Points on a hilly landscape, in no order, each with its height.
A ball rolls from a point to whichever of its 2 nearest points has the largest drop for the distance, and stops where none of them is lower. Distance is the straight distance between rows; heights are no part of it.
q948: [158 105  90 153 196 122 100 106 185  91 142 113 117  92 130  95 118 123
 127 122 114]  (h 619)
q186: [132 159 200  85 128 107 154 133 148 149 110 101 146 172 125 132 108 104
  60 117 160]  (h 537)
q697: [158 109 148 103  72 169 109 185 135 157  99 120 114 175 157 109 111 155
 123 200  93]  (h 288)
q261: [110 165 193 104 151 116 164 126 127  80 104 115 159 195 130 138  73  95
 120 140  88]  (h 279)
q653: [ 75  99 104 107  66 146  97 122 112 129 127 124 105 126  98 154 186 128
 148 106 158]  (h 363)
q127: [104 119 145 193 105 149  69  81 108 147 128 154 146  86 160 127 197 156
 136 135 153]  (h 805)
q313: [105  97  58 134 117 121 130 153 121 157 171 114  96  98 107 112 120 161
 133 149 107]  (h 226)
q977: [ 67 148 159 100 103 120 117 152 138 105 121 160 145 185 139 185 130 141
 143 124 132]  (h 459)
q826: [164 109 121 154 153 124 111  83 120 115  97 110 146 122 151 110  78 165
 148 150 136]  (h 628)
q385: [ 65 101 111 110  80 158  79 139 152 131 143 155 133 151  91 167 168 110
 155  91 145]  (h 396)
q606: [127 146 175  99 133 131 200 150 108 181 143 155 168 131  93 170 157 114
 111  63 131]  (h 446)
q380: [119 191 149  95 163 115  90 138 153 101 118 160 108 133 158 150 153 139
 183  91  96]  (h 465)
q434: [111 113  86 153 160 151  85 101 120 103 137  80 121  74 141  92 142 131
 151 181 144]  (h 285)
q141: [112 141 194 107 141 111 135 133 157 111 141 119 123 173 132 175 125  97
  46 132 136]  (h 592)
q273: [151 136 157 129 160 137 151 123 123 136 124 168 204  88 100 147 185 126
 142  57 152]  (h 430)
q944: [130 137 113 120  98  80 140 109 124 158 139 142  51 117 138 136 146 132
 146 105 110]  (h 492)
q967: [ 82 115 126 111 195 130 155 155 132 106 142  97 153 101 123 134 128 140
 114 152 160]  (h 771)
q896: [116 112 107 132  90 137 125 108 113 117 141 117  89  96 111 150 195 117
 126  98 159]  (h 301)
q995: [108 138 155 108 154 145 170 161 137 157 153 145 161 137  99 172 130 124
 101 109 119]  (h 414)
q706: [159 155 171 156 176 102 169 123 148  94 136 148 131 165 144 141  87 117
 149  74  60]  (h 291)
q537: [117 117 133 153 100 117 122 124 164 140 185 152  94 158 116 161 152  92
 125  76 111]  (h 256)
q849: [126 159  91 109 155 130  87 118 171 119 127 148 105 105 107  96 119  86
 178 119  98]  (h 559)
q511: [ 92  95 102 127 195  83 150 141 155  77 142 119 119 132 174  82 133 138
 176 122 100]  (h 835)
q584: [145 136 104 141  97 107 158 112 116 134 133 160  94 100 132 149 173 146
 165  86 128]  (h 413)
q102: [120 105 113 132 188 117 166 146 115 116 145  64 142  90 108 104 109 127
  83 145 169]  (h 724)
q30: [114 150  97 111 116 149 158 140 118  86 120 105  95 113 110 155 122 118
 100 138 142]  (h 483)
q152: [123 176 112  94 157 148  84 120 151 116 107 153 112  95 137 124 163 116
 182 122 114]  (h 522)
q797: [167 129 123 180  77 162 126 123  54 150 118 108 142 110 131 106 131 127
  84 159 141]  (h 410)
q589: [182 125 151 116 101 168 139 160 121 191 124 182 176 144 122 142 129 147
  90 117 119]  (h 24)
q165: [127 148  85  90  98 123  72 106 100 146  80 137  86  96 115  75 105 112
 173 172 143]  (h 395)
q738: [155 149 112 162  57 194 108 117  76 142 104 150 128  96 134  93 182 131
 114 161 114]  (h 493)
q890: [112 153 158  70  86 167 121 179 133 115  86 178 148 170 146 172 167 150
 155 122 119]  (h 508)
q483: [ 75 134 155 103 149 140 154 160 138 163 166 108 167 146  76 144  99  95
  74 122 131]  (h 338)
q23: [114  90 108 163 115 137  84 134  94 149 153  77 148 115 117 139 112 129
  86 139 173]  (h 129)
q248: [ 69  81  85 143  98 130 121 167 106 121 169  93 147 122  82 158 116 130
  86 123 182]  (h 199)
q787: [160 159 161  89 107 112 151 117 138 165  95  99 164 143 114 107 105 127
  75  99 186]  (h 453)
q820: [149 153  80 126 145 168 144 126 110 110 128 107 101  62 116 126 154 140
 110 152 123]  (h 555)
q29: [ 60  97 126 137 115 108 153 159 136 130 175 122 166 153  80 152  93 112
 104 114 162]  (h 259)
q148: [160 122 110 119  77 167 138 146 112 169 129 177 136 134 121 160 156 155
 121 114 114]  (h 156)
q342: [168 114 116 182  94 120  98  87  88 136 127 105 101  99 156 121 145 151
  96 140 157]  (h 312)
q360: [106 122 193 141 192 115 126  98 123 140 126 105 148 127 170 157 142 134
 154 133 165]  (h 726)
q459: [169 165 112 163  85 152  97  84  97 156 116 151  97  85 137  84 169 110
 155 142 111]  (h 516)
q85: [150 156 132 121 148 137 172 132 124  98 110 155 186 107  78 139 129  98
 140  53 169]  (h 515)
q145: [145 143 163 139 163 121 186 122 125  96 127 120 132 160 123 131  71  93
 133 112  76]  (h 154)
q956: [206 109 149 157  56 117 150 130  96 159 115 144 142 154 131 119 108 133
  91 104 174]  (h 464)
q221: [ 98 114 122 108 108  86  90  94 120 149  99 111  58 138 156 108  94 151
 173 168 117]  (h 683)
q639: [106 132 130  95 187 124 139 144 137 117 114 115 141 104 134 161 117 184
  85 157 145]  (h 804)
q561: [132 100 123 140 133 108 103  76 125 112  99  87  87 136 167 118  90 159
 149 162 132]  (h 658)
q877: [100  89  81 180 134 134  78 121 101 127 158  77 140  83 130 112 140 139
 121 167 159]  (h 205)
q974: [ 42 115 129 118  93 124 123 148 149  93 140 156 164 160  96 184 153 113
 151  95 154]  (h 424)
q322: [115 162 129 101 110 147 154 143 138  84 124 116 102 180 113 126  94  99
  86 184  51]  (h 389)
q262: [125  88  99 144 191  80 131 132 138  92 125 136 148 120 185  85 119 178
 202 120 111]  (h 778)
q372: [162 163 166  97  93 115 106 139 165 116  85 148  81 183 170  98 129  94
 161 139  88]  (h 425)
q742: [140  93 150 183  98 141 125  95  93 142 157 112 143 128 114 153 156  80
 125  82 183]  (h 63)
q646: [152 113 117 167  72 144  96  95  95 131 139 104  91 107 130 134 175  98
 113 108 157]  (h 209)
q190: [115 179 167 100 101 107 137 130 136  62 120 127 119 208 143 135 103  92
 124 170  65]  (h 342)
q346: [190 102 128 165  81 115 118 117 111 144 122 118  94 158 149 126  96 139
  88 130 142]  (h 399)
q771: [128 156 164  97  84  64 100 124 150 147 113 172  64 182 154 121 127  95
 156 120  91]  (h 479)
q745: [131 126 139  90  92 201 124 182 105 146  94 125 163 178 129 114  91 134
 132 203 126]  (h 223)
q407: [205 131 125 161 150  97 132  90 126 126  90 159 169 114 140 115  83 184
 136 102 159]  (h 581)
q901: [ 96 117  96 128 142 177 109 136 128 123 135 114 148 141 114 126  90 127
 167 174 114]  (h 68)
q814: [ 86 125 117 139 136  77 142 145 172 134 197 157  94 139 114 131 156  88
 153  97  70]  (h 325)
q142: [112 112  35 123  82  72 126 146 129 143 139 150  90  86  95 105 113 163
 136 110 143]  (h 314)
q431: [205 131 127 151 110 102 148 112 129 134 103 166 160 133 120 132  93 149
 108  78 170]  (h 531)
q117: [165 155 101 102  83 134 101 117 111 170  94 172  96 111 134  92 143 128
 170 141 113]  (h 448)
q725: [111 149 152 113 110  39 134 114 134 152 143 159  51 158 143 132 117 108
 151 108  64]  (h 521)
q220: [161 130 152 130 108 162 178 122  89 144 124 168 166 112  97 159 197 120
 124  59 127]  (h 319)
q711: [152 111 125 137 188 138 166 127  88 139 134  63 134  78 119 104  98 146
  67 159 123]  (h 669)
q619: [ 86 131 166 125 167  98 146 126 157  98 153 103  95 146 147 179 145 121
 100 136 115]  (h 637)
q627: [156 131  82 143 159 168 167 141  83 134 145  91 120  65 108 119 128 150
  72 165 109]  (h 611)
q936: [125 138  65 126 120 152  72  97 120 116 103  99 107  83 119  84 112 137
 158 180 141]  (h 352)
q670: [ 66  67  96 126 189 132 137 151 163  80 154 111 156 145 143  80 105 121
 163 149  82]  (h 841)
q768: [ 88 125 192 119 207 100 142 131 151 115 136 112 133 154 161 164 128 131
 131 123 117]  (h 679)
q879: [ 67  87 122 121 201 133 149 151 144  90 146  77 144 128 132 109 102 127
 132 171 109]  (h 809)
q307: [150  88 120 158 204  83 149 108 125 114 122 104 165  76 152  84 118 182
 114 143 169]  (h 773)
q507: [108 116 159 163 149 129 107  92 118 133 135 126 133 101 169 155 187 140
 159 129 162]  (h 770)
q270: [117 152  93 103  98 157 134 146 131  94 123 108  96 152 101 125  89 113
  88 166 102]  (h 429)
q586: [164 166 153 125 161 109 118 117 179 101 122 161 105 152 157 148 130 120
 136  95  74]  (h 393)
q384: [103 137 116 108 127 195 122 154 117 151 119 134 197 154  92 128  73 117
 149 165 138]  (h 148)
q215: [139 129 143 120 205 105 146 111 110 127  95 110 155  78 156 128 121 200
 109 154 161]  (h 820)
q404: [133  97 134 184 100 115 143 112 137 137 178 145 126 154 114 163 124  90
 148  67 153]  (h 188)
q86: [159 106  89 169 180  86 145 113 134 100 128 138 143  83 165  93 137 180
 162 120 151]  (h 707)
q765: [225 143 182 116 122 161 138 153 137 195 102 166 192 146 128  94 121 129
  96 130 109]  (h 165)
q414: [145 129 100 146 154 102  83  94 198 112 149 136  91 116 114 101 115  86
 148  98 107]  (h 586)
q858: [204 155 183  94  89 144 151 142 142 182  91 125 185 135 112  85 145 118
  82 101 165]  (h 322)
q218: [ 69 113  71 123 106 153 116 155 140 135 172 128 118 130  90 124 115 116
 161 146 115]  (h 128)
q415: [138 149 161  76 104 162  95 161 160 148  95 133  80 166 167 108 143 118
 142 184  76]  (h 357)

For each start below, name the point where the ball stops.
q725: q901
q561: q646
q459: q23
q977: q646
q711: q145
q768: q589
q849: q145
q221: q23
q995: q23
